Each row is a point on a landscape with many valleys, with its height.
A ball rolls from a point to the lowest of its 2 nearest points, and stops where none of them is lower. Distance is the straight distance between rows; heights are no part of it.
(72): [ -5 -23   2  -5 -20  10 -14  32   0  -7  11   5  -5 -15  -2   1  -4   7
  25  -5 -39 -11  11 -10 -15 -14  -7   8   2  18 -19  -7 -11  10 -13 -19
 -11   5  12   5  17  -4   4   9]  (h 535)
(261): [ -9 -10 -14 -24  20   9  10   3  -4  -7   9  15  -5  18   6  -5 -27  -8
 -34   3  12  23   1  11  -7   7 -20  -5  -4   4  10  -4   2   4  -7   8
   0 -16 -26  -2   2  -4  18   5]  (h 206)
(585): [-22 -10  -1   0 -19  -6  10  12   5  -4  -4  -5   5  -6  26  21   1   2
  -1   2  -5  15 -14  10  31  22  -3  -6   4  21   3   5 -12   1 -14   5
   1  22  -8   7 -18   2   6  26]  (h 495)
(162): [ 11   6  25 -16  20  25   7 -15   3   4  14   4 -14  28  -4  13   3  -3
  -1   8   9   6 -17  -6  21   5  11 -21   6 -36  13  -4  -7 -15  -7   1
   3  11 -17  20  -3   5  -7   0]  (h 383)
(109): [  3   9   7   4  11  -2  -3  21   7  10   6   7  11  -4   0  -5   0   8
   8  24  -1  -3  -8   8   1  -2 -19   4  17  -9   1 -34  -4  -9  19  18
  -2 -10 -12   5  10  -6  -4  -8]  (h 813)
(40): [ -5   3   1  12   2   6   8   1   7  -5  -3   2  -2   5  -3 -24   2   5
  12  18  -7 -17   4 -34 -23   0   9 -17 -12 -15 -18  -3   7  19  -5  24
 -16   1   0 -17  13 -16 -25 -25]  (h 556)
(851): [ -4   3  -8  -5  -5 -15  -9  -2  -6 -11  -8  -2   3   2   5  -5  -8  -8
 -12 -13   2   7   9   4   1  -3   6 -10 -13  22  -4  36   9  16  -8  -2
 -11  -2  -1 -18 -15   6  -2   3]  (h 199)
(245): [  1  -4   4 -12   1  -1   4   5  -4  -6   5 -14  10   3  24  31   0  -2
 -13  -5 -14  18  -3  13  17   5 -10  -4   2   9  14   7  -3 -17  -3  -9
   0  11   1  23 -30   7   5  22]  (h 440)
(653): [  8  -3   3  10   7  -6 -25  19  -1   7  -4   7  14  -9 -11  -8  -9   3
  14   7   8 -15  -2  16   0  -9 -17  17  11   0   6   0  11   0  24  -1
   2 -11  -7   5  11   9  -9 -24]  (h 787)
(946): [ 13   4  -4  23 -13 -24  -9  -6  -8   7  -7 -17   2 -14  -6   6  11  -4
  -4 -15   8  -1  11  19   6 -10   4  10   0   6   9   6  24 -17   6 -29
   1  -3  17   0 -17   4   5   4]  (h 620)
(708): [  3   3 -16   2   7  -6  15 -16   8   9  -7  -4  -3  25   5   1  11 -12
 -14  15  16  -2  -6   4  11 -13   2   5  -6  -2  -1 -24  -7  10   7  28
   5  -7  -9 -14  14 -15  -7  -2]  (h 917)
(114): [-10   2 -17  -9   2  -1  18   3   3   3   9  15   7  20   7   2 -11  -3
 -26   8   9  19   1  14  -2  11 -16  -1   8  -2   7 -19  -7  -2   5  10
   2  -6  -8  -6  -6  -9  18   7]  (h 273)
(850): [ 10   0  10  -6  -4  -1  14  -8  -1   8   5  -3   6  -5   8   2  27  12
  16   6 -17  -1  -7 -11  -5  -1  14   5  12  -7 -14  -8   1 -18   2 -24
  12   7  15  27  -6   8  -3   0]  (h 602)
(612): [ 12   4   9   5  18  10 -15 -19   3   4  -6  -7 -16  -2 -25  -4  -2  -3
  12  -6  17 -15  -1  -3 -12  -8  11   3  -7 -19  13   6   2   8  -1   0
  11 -12   0 -17  19   5   2 -10]  (h 683)
(185): [  3   8   3  -2   7   4  -1 -15   1  -2   1  -6 -15 -14  -1   6  -6 -12
 -14  -2   4  -7 -12  -2 -20  20  -9   1  -5   5   3  11 -13 -11  12  12
  17   1   6   2  -5  10  22 -15]  (h 416)
(222): [  2  15 -15   0   3  -5  17  -5  -1   3 -11   3   7  11   6 -11   6 -10
 -12  15  -5  -6  -3  -1  -1 -15  -3   2 -14  11 -16 -28  -4  16   5  19
   5  -7  -4 -16  12 -14 -20  -4]  (h 907)
(986): [ 10   6 -11  10   6   3 -14  12  -4   5  -2   1  17   3 -12  -3   6  14
  21   1  -1 -10   6  -5  13 -31   9  14   2 -10   0 -15  12   2   5  -1
  -6 -15   5   7  16   4 -27   2]  (h 717)
(788): [  0  11  -6  -3  -7  -7   5  -1  -2 -10   1 -15  -4 -15   7 -10   1 -13
 -30   1  -9  14   4   2 -29  17  -9   5 -11  26  -3  12   3   8  23  -9
   6   9  -8 -21 -15   5  16 -10]  (h 292)
(1088): [  1   0  -3   9  -4 -24  14 -19  -2   8  -1  -5  15   6  14  15   6  -4
 -13   6  16  -3 -14  12  12  10   5  -3   9  -1   8   3  -1  -9   7  -1
  13  10  13  11  -7  14   4   7]  (h 846)
(1128): [  5   6 -12  19 -11 -22  -7  -5  -4   2  -7  -7   3  -2   2  15   6 -20
 -16 -16  15  -6   5  25   4 -17 -11   5   1  12  11   9  13  -2   5 -14
   6  -6   8 -10  -6  -3   4   3]  (h 651)
(715): [ -3   5 -10   6  -5 -12  15  -9   4   9  -8  13   9  10   4  -5  14  -5
  11  11  12  -1   2  11   5   4  15   2   6  -6  -6  -8   0   4 -14   4
   2  -4  11 -11   2  -1  -4   8]  (h 452)
(101): [  3  -1  -5  11 -18 -25  16  -9  -1  13   6  -7  17  -1  10  13  22   1
 -12  10  -5   5 -15   2   6  -9   7   6  10   2   4  -6  -4 -10   9  -7
  11  11  12  14  -5   9  -4  12]  (h 863)
(340): [  4  13  -7   4  -4  -6  11   6  -3  12  -7  -4  14  -2   1  -3  13   8
   7  19 -18 -11 -14  -7   3 -12  -1   0  -9   6 -13 -34 -15   2   8  20
   8  -6  -1   3   7 -10 -26   4]  (h 894)
(876): [-13   2  18  14   9   2 -10 -13   4  -5 -17 -16 -19 -15  -6  -3  -7 -10
   9 -13  14  -2   3  -2   0  16   7 -26 -18  -6  -2  39   5  -3 -22  19
  -8   7  15 -10  -7   1  -3  -7]  (h 236)
(732): [ -6   1   1   7 -17   2 -13   2   1  -4 -18 -23 -10 -29 -12 -19  -3  20
  12 -30  -2   3  25  -3  -4  -4  19   7 -12  13  -9  28   2  -1 -12 -13
 -14   6  21 -12   1  -1  -4  10]  (h 350)
(1180): [  0  15   3  17  -3   0   3   6   6   9   5   4   6  13   1 -18   6   5
  12  21   7 -16 -13 -18  -3 -10  -7 -13   2 -19  -8 -28 -17   4   1  32
 -18  -6   1  -8  15 -19 -15   0]  (h 502)
(721): [  1  -8  -9 -10  -1   1  16  -2  -6 -10   2   1  15  -4  19  26  -7   5
 -13  -9 -14  18   5  12   4  18 -13  12   1  19  16   4   3  -9   5 -19
  13   9   3  20 -32  10  12  10]  (h 373)
(350): [  3   8  12  17   2 -14  -1  -6   3  13   6 -23  -7   1   6  19   3 -12
 -29   3  12   3 -15  19  -1   2 -12 -19  -3 -12  15  -5   2 -32  11  17
  10  12   2  10 -19  -3   9   1]  (h 395)
(648): [ 12  -2   1  -5   5   5  -1  14 -13   5  12  14   8 -10  -1   2   1  12
  14   1 -16   3  12   2 -28   1 -14  16  11  -4  -3 -21  12  -9  13 -16
   2 -14  -2   6  -4   3  14 -10]  (h 276)
(85): [ -1 -11  12  -1  -7   4   2  -7   9  -2   0 -11  -9 -11  14  13  18   0
  10   1 -13  -7 -13  -8   1   9  15   1   8  -4 -14   9 -14 -16 -11 -10
   8  17  18  17  -7  13   7   8]  (h 538)
(855): [-24  -6  -9  -3 -19 -18  20   0   5   1  -6   1   1  -4  19   5   0  -5
 -13  11   1  14 -11  10  19  26   0  -6   0  21   2   9 -14  11  -5  16
   7  26  -6  -4 -18  -1   6  12]  (h 455)
(586): [ -2   8  35  -9  23  13  -1 -12  -1  -3  13   3  -1  16  -4   5   9   6
  16  -7   3  10  12 -11  13   8  23 -15  13 -32  -9  20  10  -6 -22 -14
   0  20   1  26   7  10 -17   3]  (h 443)
(307): [ -2  -2   5  28  -4 -19 -21   1   9   7 -12 -20  -5 -22 -10  -1  10   1
  10  -3  15  -6   6   2  -2 -16  14  13   3  -6  -2  13  17  -6  -2  -6
  -7   4   8 -15  13  -2 -10  -2]  (h 374)
(1061): [  0   8   6  14   5   3   0  10   9   0  -6   1   2  10  -5 -20  -4   1
  11  23   2 -17  -1 -18  -9  -7  -5 -10  -9 -15 -10 -20  -1  17   4  31
 -12  -4 -11 -20  17 -20 -26 -20]  (h 530)
(605): [ -1  -8   8 -14  10  10  -9  13   7  -9  16   4 -17   7   0  18  -7   0
  -6  -4  -7   4  -4 -10   1  -7  -6 -14  -1 -10   5   6 -12  -7 -16  15
 -14  -6  -4   8   1  -6  12  12]  (h 876)
(1055): [ -5 -10  10  17   5 -14 -18   3  16  -1 -15 -13  12 -11  -4  -8   5  -2
   9  29  17 -16 -11  -4  15 -11  -6   6   3  -3  -5  11   2  16  12  17
  -2  11  -9  -3  16 -11 -30 -24]  (h 444)
(1105): [ -1  -9 -21 -16 -15   2   7   4 -16 -10   3  10  11  -9  -1  -4  -8   3
 -13  -3 -25  12   5  -3 -14   0 -13  18 -10  28  -7   3  -6  16  -1 -17
  -1  -9  -3  -1 -11  10  11   5]  (h 201)
(1046): [  3   1  11   8  14  17 -11 -10   7   8   5 -11  -8   9  -8  12   6   2
  -1  18  13 -11 -20 -14   9 -17   6   1  -4 -24   7 -10 -14  -5   9  26
  -2   4 -11   0  11  -3 -14  -3]  (h 433)
(1016): [ -5   9   4   3   3   0  -9  -4  12  -1  10  13 -16  21 -11   0 -24 -15
 -22  -3  25  -1 -10  12  10   8  -5 -27   0 -18  25   5  -3   0 -11  19
  -5  -7 -17 -13  -1 -13   9  -3]  (h 290)
(398): [ -3  -2   6   3   3  14   7 -13   7 -13  -2   6 -16   8  -8 -17  -5  -7
   3   8   4  -7   6 -34 -17  12  10 -22 -10 -16  -9  13   1  14 -13  25
 -14   2   1 -14   8 -12  -7 -22]  (h 586)
(1198): [  3  13  -6  16  -7 -17 -16   0   3   3   7  -1   7   9   2  17   4 -12
 -17   0  16 -11  -3  10   4 -23 -10  -1  10  -4   9   1   2   0   9   2
  -3  -6   1  -5   5  -9  -4   2]  (h 675)
(207): [ -5  -7  16  19   4   4 -17   0  10   6  -3 -15   6  -7  -5   2   9   6
   2  25  16 -16 -24 -13  13 -13   5   4  -3 -23  -2   3  -8  -2  15  25
  -6  15  -4   0  14  -6 -28  -8]  (h 467)
(614): [  5   6  11   1  12  22   7  -7  -2  -2  -1  14 -16  26 -21 -14 -14  -9
  -1   8   3 -15   1 -18 -16   6  -3 -27 -15 -20  -1  -3  -5  20 -19  30
  -3 -10  -9 -13   9  -6  -2 -16]  (h 613)
(1010): [ -4  14  -6   8   2   1  18  -6  10  14  16   9  -1  26   5  -6 -10  -7
 -29  10  24   1  -4  14   1  11 -15  -9  17 -16  10 -32 -13 -14  14  18
   0 -10  -5  -4   5 -18  16  -3]  (h 339)
(745): [ -5  -3   9  18   1 -12 -20  -2  13   0 -16 -22  -3 -22  -9  -7   4   1
  13  11  16 -13   1 -13  -4 -15   8  10  -5  -3  -1  16  12   9  12   8
  -3   8  -4 -21  17 -10 -18 -18]  (h 413)
(565): [-11  -2  -3   6 -39  -9   8  -4 -12   1  -9   4   5 -18  -5 -12   6   7
   9 -15 -16  -2  -8  -1   7  19  -1   8  -2  29  -5  20 -15  15 -16 -25
  10  13  11  -2 -18   9  10  11]  (h 268)
(326): [ 12  14  -6  17   6  -3 -11   5   0   5   7   7  13  15  -2   8   7  -5
   1   1  13  -9   3   4   6 -30  -4   7  14 -16  13 -17  11   1   5  -5
  -4 -13  -1  -1  16 -11 -12   1]  (h 695)
(275): [  3   2  36  -4  13   5 -10  -2  -3  -1  12  -5  -7  -2  -2   7  11   9
  16 -22  -7  10  23  -4  -2   2  16 -12  16 -24  -9  22  14 -14 -13 -23
  -4  20   9  22  -4   3  -2   2]  (h 397)
(25): [  1 -12  -7   5 -23  -4 -13  21  -6  -3   4  -3   3 -29  -5  11   1  12
   8  -3 -33   8   6  -1   0  -3  -9  24   2  13   3  -4   1   3   7 -18
  -7   1  -6   1 -14   2   9   6]  (h 466)
(441): [  4   4  35  -4   7  -6   2  -5  -1  -3  17  -7  -1   0  14  15  11  -1
   5  -9  -8   9   9   1   4   9   3 -21  12 -20  -9  21  10 -16  -9 -22
   5  19  10  26 -23   7   8   5]  (h 332)
(130): [ -3   7   7   7   1   2  -2  13   4   6   9   9   5   1  -3  -4   9  11
  24   6  -2  -5  -3 -16 -11  -7   7  -7  12 -23  -5 -16  -7   0 -14  19
 -20 -10   6   0  15  -8  -4  15]  (h 457)
(1158): [ 13   4   9  11  -4  -7 -12   2  -7   6  -7 -13   0 -14  -7   2   5  12
   8 -22   1   4  18  11   5  -2  19   3  -1  -2   2  21  20 -20  -7 -25
  -2   1  24   5 -19   9   1   7]  (h 578)
(750): [  0  15  -3  12   6 -10  -1  -8   4  11  10 -21  -7   7   3  19 -12 -16
 -48  -5  20   6  -9  20  -1  -3 -20 -15  -1  -3  19  -6  -7 -24  17  20
   9   7 -10  -3  -2  -8   6  -9]  (h 447)
(908): [ 18   3 -15   8  -4   5  -5  -9  -3   1  -7  -1   1   0 -16  -6   7   3
  16 -19  15 -11  22   8   8 -20   9  21   3  -4   7  -6  25  -5   8 -29
   5 -14  15  -2  10   3  -6  -8]  (h 394)
(542): [  5  -2  -1 -11  10  12 -15  -4  -4  -4  -8 -11  -8 -12 -17 -19  -7  11
  10 -11  -3  -9   8 -18 -15 -14  11   6 -18  10  -8  15  -1  17  12  -2
  -3 -11   3  -9  15  -1  -1 -12]  (h 728)
(950): [ 14 -10  -3  -3   4   5 -21  17  -9   4  -6   0   4 -23 -21 -18  -9  17
  19  -8  -3 -12  12   7   5  -7  -7  23  -3  11   0  -3  11  -1  31 -15
  -1 -11   0   9   9  10  -2 -19]  (h 769)
(152): [-10  12  -5   3  -1   5   5 -11   9   2  11  19  -8  35  -5  -8 -16 -19
 -26   6  32  -5  -4  14   4   8 -14 -19   6 -13  10  -9  -6   3  -3  18
   4  -6 -16 -10   5 -13   9 -14]  (h 335)
(1183): [ -4  -5 -10   8 -34 -13  11 -12  -9   3 -12   7   7 -17 -11 -15  10   2
   4  -6  -3  -1   6  12  -1  12   7  16  -3  25  -1  10   1  14  -3 -29
   6   0  12 -11 -17   9  12  12]  (h 189)
(300): [ 13  -5   0  -1   9  13 -13  -3 -10   3  -3  -6  -5  -2 -27  -9  -4  17
  17 -23   8  -3  29   1  -2 -20  24  13   6 -15   8  -1  25  -5  -2 -27
  -3 -11  13   8  15   4  -7   0]  (h 456)
(1111): [  3   6 -18   4  -9  -1 -18  -4  -8  -5  -9  10   1  11 -13 -13  -1  -7
   2 -18  18 -18  21   9  -2 -21   3   8   2  -2   0  11  11  16  -5 -20
  -3 -12  18 -16  13   1  -5  -5]  (h 323)
(802): [-20  -8  10  -2   3  14  -7   3   5  -8  -6  -1  -5   3  18  19  -4   6
  15   1  16   3 -20  -8  40  22  12 -13   7  -8  -5  12  -9 -13 -16  20
  -8  20  -5  21   0  10  -5  13]  (h 533)
(540): [ -6  -2  -5  -4  -3  -8   6  -5  -1   4 -10  10  13   0   1   2   8   7
  25  -3   4  11   4   8  17  10  22  11  10   0  -6   6  14  -2 -21 -13
   3   1   8   1  -2   8  -6  13]  (h 498)
(1074): [ -1  -5 -21  -7 -17  -1  15  -4 -16  -6   1  14  18  -4   2   6  -2  10
  -3  -5 -22   9   0   1   2   9 -12  17   1  18   7  -2  -4   2  -1 -26
  12   0   6  15 -21  13   7  13]  (h 291)
(133): [ -6  -1 -10 -17  10   3   2   5  -3 -14  13   2  -8   2   6   2 -17  -9
 -39  -4  -1  20   4  -1 -23  10 -22  -5  -6  10  -2   5  -4   1   6  10
   2  -4 -22  -8  -1   0  19  -7]  (h 135)
(685): [  0  10  10  15  -2  -8  -2  -9   9  11  14 -12  -3  11   3  16   6  -6
 -20   8  21  -2 -17   4  12  -6   4 -17   6 -21  19 -10 -11 -24   9  18
 -10   9   0   7  -8 -11   5   9]  (h 324)
(126): [ -9 -18   1 -10 -16   9   3  21   5  -9  10  15  -1  -1   9   1   1  -1
  24  -4 -37  -7   2  -9 -10  -4  -3  -4  -1  12 -19  -5 -15   6 -33 -11
  -6   2  14   1  13  -4   5  18]  (h 474)
(905): [  1  -4   9  -3   6   5   2 -17   5  -1  -2 -12 -18  -7   3  13   6  -5
  -5   5   1  -6 -18  -9  -2  12   6   2  -4  -6  -2  10 -14 -12   2  14
  14  10  14   7  -4   7  11  -7]  (h 472)
(274): [ -8   5  -9  -2   3  -7 -11  -4  -3 -12 -10  15   2  19  -2 -17  -8 -10
  -8  -8  22 -11  14   2  -2  -3   9  -9  -6   6   0  30  13  27  -8  -6
  -6  -3   2 -22   5   5  -5  -8]  (h 262)
(62): [ 10   8  21 -19  32  12  21 -13   2   6  11  12   1  26  -3   6   0  -2
   9   5   1  14   5   2   9   6   0 -17   7 -29  10 -10  15  -5  -8  -6
  10  -4 -16  18  -3  -7  -6  -2]  (h 330)
(239): [  7  -1   3   0  -4  -4   6  12  -5   6  12  20   5   0  -1   0   5  10
  19   2 -15  -4   6  -1 -15   0   1  -2  13 -14  -7 -17   1  -3  -7  -7
  -6 -13  12   4  -3   2  11  10]  (h 382)
(140): [  3   0  -7   1 -23  -1  -7   0  -6  -7 -13  -6  -3 -20 -17 -18   1   7
   9 -20  -3   2  22  10  -1   7   9  15 -13  25  -1  22   6   9  -1 -29
  -7  -1  16 -16 -12   6  16  12]  (h 275)
(404): [  1   4   7   8   7 -11 -11  21   3   7   0  16  24   0  -2 -19  -9   4
   8  19   3 -10  -8  12   0   0 -27   5  15   4  -4  -3  -5   3  15  17
   0 -10  -7   5   7   1 -16 -25]  (h 800)
(994): [  6  -8 -14 -20   9  -2  -4  13  -5 -12   0   3  -3  -2   3 -21  -4  -5
 -14   4  -8   9   5  -5 -19 -23  -7  14 -12  19  -4   0  15  21  16  -5
  -4 -18 -28 -16  11   2  -3 -14]  (h 766)
(609): [  7  -1   3 -10  21  19   6   1  -2   0   5  15 -10  23 -15  -4 -15  -1
   3  -1   3  -4  -5  -7   0   6  -6 -19 -11 -17   3 -13 -10   9 -22  24
   3 -19  -4  -5  10  -3   5  -1]  (h 636)
(810): [ -3  -3  -8  -1  12 -11  15 -14  -2   6  -6   0  10  16  13  16  -4  -8
 -10   7  26  -1 -14  14  25  10   1   1   4   4  14  -2   2  -1  11  10
  21   9  -2  11   1  10   3  -4]  (h 832)
(267): [  4 -33   4  -6 -15  20 -24  31  -4  -6  11  -4  -3 -20  -8  -2  -8  18
  28 -25 -31 -13  22  -8  -3 -13   2  11   3  14  -9 -10   1  -2  -6 -32
 -10   8  17  21  15   0   2   2]  (h 600)
(21): [ -7  -8 -14 -19  -7  -6   0  -2 -10 -17  -8   7   8  -5   5  -4 -11  -5
 -14  -7  -7  14   9   4  -3   8  -5   7 -11  31  -2  24   2  19   2 -13
   0  -8  -3  -8 -15  11  11  10]  (h 116)
(634): [ -1  -5   4   4  -3  -5  -7   2  -3   1 -14   1   5 -10  -3   3  -2   9
  18 -18   8  11  16  15  13  14  19   3   4  -1   0  24  12  -5 -20 -21
  -1  -2  15   3 -15  13   5  15]  (h 537)
(817): [ -3   7  -1 -11  -1   8   8  13  10   5  18   0   3   0  14  13   2  11
  -7  13 -12   8 -16 -12  -2   1 -15  -1  12  -5   1 -29 -27 -19  12  12
  -4   1  -1  18   2  -9  10  12]  (h 843)
(510): [  0  -2  -9 -15  11   0  17 -10   6 -12  -5   4 -11  22  19 -20  -2 -23
 -32   2   9  11   0  -3 -19  11  11  -9 -10  17   1   3  11  12  16   5
   0   1 -30 -19  -4   2   4 -23]  (h 792)
(925): [ 15   6  -2  -6  -3  -3  24 -11 -14  14  -5   7  14  -2   5  -8  12  12
  18  -1 -21  -5   1  -4  -2  -3   6   3   3   2 -11 -21   5 -10   6 -24
  15  -7  19  21 -11   9  -8   0]  (h 652)
(1028): [  5   1 -28  -3  -3  -5  -1   0 -11  -1  -6   2  10   0 -16 -10   6   4
   6  -1  -9   1   6  -6   6 -30  11  15  -5  10 -11 -11   9  12  -1  -7
  -2 -18   2  -6  11  -3 -19  10]  (h 738)
(91): [ 11 -30  -6 -10 -26  31 -10  21  -9  -8   2   2 -11 -22 -14  -9  -9  14
  30 -24 -40  -8  23  -3  -5  -1  -4  24  -9  26 -11 -20   3   9   3 -44
  -6   0   8   8   9  -5  17   7]  (h 577)
(507): [-15  -8  -2  -2 -38  -3   6   5  -6  -9   5   6   0 -13   5  -3   2   1
   3 -10 -34  -3  -9 -14  -7   8  -7  -2  -1  29  -8  17 -24  17 -21 -23
   9  15   3   2 -14   1   4  12]  (h 337)
(205): [ 10   7  19   5  12  15  -4 -12  10   8  16  -3 -10  21 -12  14   1  -4
 -10   8  17  -4 -18  -5  13  -8   5 -13   6 -36  24 -10  -6 -16   0  10
   4  -3 -12   6   4  -1  -5  -3]  (h 389)
(399): [  0  -1 -18 -21   8   2  16  10  -1  -8  -2   1  -1  15  16 -22   4  -5
 -28   7 -12  15   3 -11 -23  -5   6  -1  -8  19 -10 -10  10  17  11  -1
  -3  -1 -30 -17   2  -2  -3 -11]  (h 779)
(30): [  1  -2   0   2 -12  -9  -2  16   5  -3  10 -10  -1 -20  11  22   4   6
 -10   7 -25  13  -2   7  -8   1 -13  12   5   6   6  -9  -7  -9   5  -1
   2   7  -4  -1 -18  -3  14  13]  (h 403)
(73): [  7  15   1   3  -1  -9  -9  -7  -8  -1   0  -8  -2 -13  -3  -3  -7  -9
 -22  -7   6  -1   0   6 -30   5 -17  11  -6  15   4  10  -2  -4  25 -11
  11  -8  -1 -12  -2   8  19 -13]  (h 351)
(354): [ -1   0 -10  -2   0  -9   6  -2   1  -3   5   8   3  -2   7  11   1  -2
 -10   7  -3  14   1  12 -11  10 -10  12   6   4   5  -6  -1  -5   5   1
   7  -4  -2  -8  -8   1  15   9]  (h 338)
(580): [  1  13 -14   4 -13 -14  20  -8  -4  17   3   1  21   3   6   2  24   3
   0  12 -11  -5 -20  -6   6 -16   4   2   4   2  -3 -25 -16  -5   3   6
   5   3  11   9   6  -2 -16   8]  (h 879)
(1181): [-10  -2  20  -1  15  16  -5  -7   8  -1  -4  -6  -5   4   7  11   2   5
  16  -7  10   6  -4  -6  18  14  28  -1   9 -19  -9  15  -3 -14 -28   4
  -4  11   6  17   7  11 -11  11]  (h 488)
(1112): [-18  -3 -10  -7 -24  -3  13   8   1  -6   5  16   6  -1   9  -3   3   5
  13   2 -22   0 -11  -9  -1  14  -7  -8   7  14 -13   6 -23  14 -27  -2
   0   5  10   2  -3   1   3  14]  (h 402)
(874): [  9  -8 -22 -14  10   1  -3   7  -9  -5  -9  -1   2  -7  -6 -20  -4   0
   2   0 -15   4   6  -4  -1 -27  -5  23 -17  17  -6 -12  10  17  13  -2
  -1 -26 -16  -6   8   2 -14  -2]  (h 754)
(860): [  7  -3  13  -3  12   9 -18  -6   6   4 -10 -22 -17 -27 -20  -7   1   7
  15  -2   8 -13   1  -4 -11  -6  10  18  -7   1   6  15   2  -1  17 -10
   2  -5   6  -4  15   4   8  -8]  (h 707)
(506): [ -4   7  -4  -4  -5 -13  -2   6   5  -6   8  -5 -10  -9  11  -3  -6  -6
 -29   3  -6   6  -1  -9 -26  11 -10  -9  -9  12  -7   8  -4   1  13  15
  -5  11 -15 -14 -16  -7   9 -18]  (h 222)
(517): [  2  -1   9 -18   7  16   1  11  10  -3  17   3  -5   3  16  22   3   5
   0   3 -19   6  -8  -7   2  -5  -5  -4  10  -9   0 -12 -15 -20  -7   3
  -9   4   1  17  -2  -5  11  15]  (h 860)
(378): [-13   2  16  13   8   6 -10 -12   5 -10  -8  -4 -16   4 -12  -4 -23 -10
   4 -11  24  -3   4 -12   4  14  10 -28 -11 -15  11  42   7   8 -26  25
 -14   7  -3 -12   3   1 -11 -13]  (h 154)
(892): [  2   1  23  -8  10   7   1   4  -1  -2  10  -9  -3   2  23  30   9  -3
  -5  -8 -11   6  -3  11  11   8  -8 -19   7  -7   2  13   1 -26  -4  -8
  -1  17   5  26 -30   7   8  14]  (h 406)
(847): [ 11  -2   7 -20  30  13  14  -1  -5   0   3  13  -2  14   4   8   3  -3
  10   4  -7  10   4   7  -2   5  -3  -3   5 -13   3 -20  10  -9  -5  -2
   9 -14  -9  10  -4  -2   7  -1]  (h 269)
(393): [-14   0  -6   7 -14 -21  12 -13   7   1  -6   6   3   0   5   0  10  -9
  -5  12   6   5  -6  -4   5  13   8  -4   3   5  -8  12  -6  10 -11  13
  -5   8   5 -13  -3  -2   2   6]  (h 407)
(10): [ -6   3   9   6   4   0 -11  -9   9  -7   3  -1 -10  13  -8   3 -10  -7
  -8  -3  20   3  -5 -10  14   4   8 -19  -8 -17   8  22  -8   9 -18  26
 -12   0  -7 -11   2  -5  -5   2]  (h 224)
(136): [ -3  18  -4  -1  13   3  12  12   7  15  10  -5  10   9  11  -1  -2  15
 -10  21   2   7 -12   2   5  -5 -17   1   9  -6   4 -47 -17 -18  24  17
  -4  -4 -13  10   7 -16   1   0]  (h 827)
(192): [-10   2 -20  -2   3  -8  21 -17  -1   2 -16   2   6  21  18  -6  -8 -19
 -14  10  29  -4  -6  16  16  16  -5   1  -7  17   0  -9   0  15  18  18
  22   6  -7  -3  11   6   0 -13]  (h 819)
(800): [ -6   3  13  30  -1  -8 -17 -10   6   2 -13 -25  -9 -15 -12   1   1   0
   8 -11  12   2   7   0 -10  -5  12  -9  -9 -17   3  25  11  -8 -15  10
 -12   3  18 -17   1  -2 -12   6]  (h 317)
(258): [ 10 -14  -3 -18   8  20 -17  18 -12  -2  -9  -2   0 -22 -22 -21 -10  17
  27 -14 -12 -13  13  -8  -9 -12  -6  18 -13  21 -10  -2   3   8  19 -11
  -2 -11   3   8  19   3  -2 -14]  (h 750)
(69): [-25 -13   0  -6  -2   1   0  10   6  -9  -9   4  -2  -3  27  21  -3   4
  18   5   7   7 -16   0  37  19   4  -5   6  16  -6   8  -9  -3 -11   8
  -1  19 -10  11  -3  10  -1  19]  (h 532)
(836): [  4   1   1  -7  21  11   1 -14  -2  -1  -7  11 -11  13 -10  -8  -6 -13
   5   0  15  -1   3  14  -7   2   1  -1  -7 -11   9  -2   1  10  -8   6
  13 -19  -4 -16   9   6   3  -5]  (h 662)
(771): [  8 -17 -13  -3 -29  15  -9  13 -11  -5   0  -1  -7 -30 -16  -6  -2  17
  16 -18 -34   3  15  -4   4  -2  -2  27  -5  16  -2  -9   6   4   4 -40
  -8  -2  -3   0 -11   1  11  11]  (h 517)
(397): [ 18  -1   2 -13  27  19  13  10 -12   8   0  14   2  -5  -2   5  -5   5
   6  -1 -17  10  12   7 -28   4 -14   4   2  -8  -4 -35  11 -14   7  -6
   8 -18  -6   8   5  -3   5  -6]  (h 145)
(287): [-10   2 -18  -7  -5 -12  23 -16   2  -8  -9   6   0  18  19 -13  -4 -21
 -23   8  14   2  -5   3   5  22   9 -11  -3  24  -1   9   3  21  16  15
   7  19 -14 -11  -2   3  -3 -22]  (h 806)

Call two points neighbours if one is among the 2 nearest of the other. Go from one point of each pair to the other, from neighbour to neighbour, staying as low as possible. Name the highest point that can't be avoided.
(397) / (685) => (205)
(1183) / (397) => (267)
(397) / (133) => (207)
(441) / (393) => (802)
(21) / (441) => (245)
(1183) / (21) => (1158)
(378) / (133) => (1010)

Where does a ball stop that starts at each point below?
(850) => (133)
(1055) => (378)
(267) => (1183)
(653) => (397)
(222) => (393)
(398) => (397)
(399) => (393)
(1198) => (393)
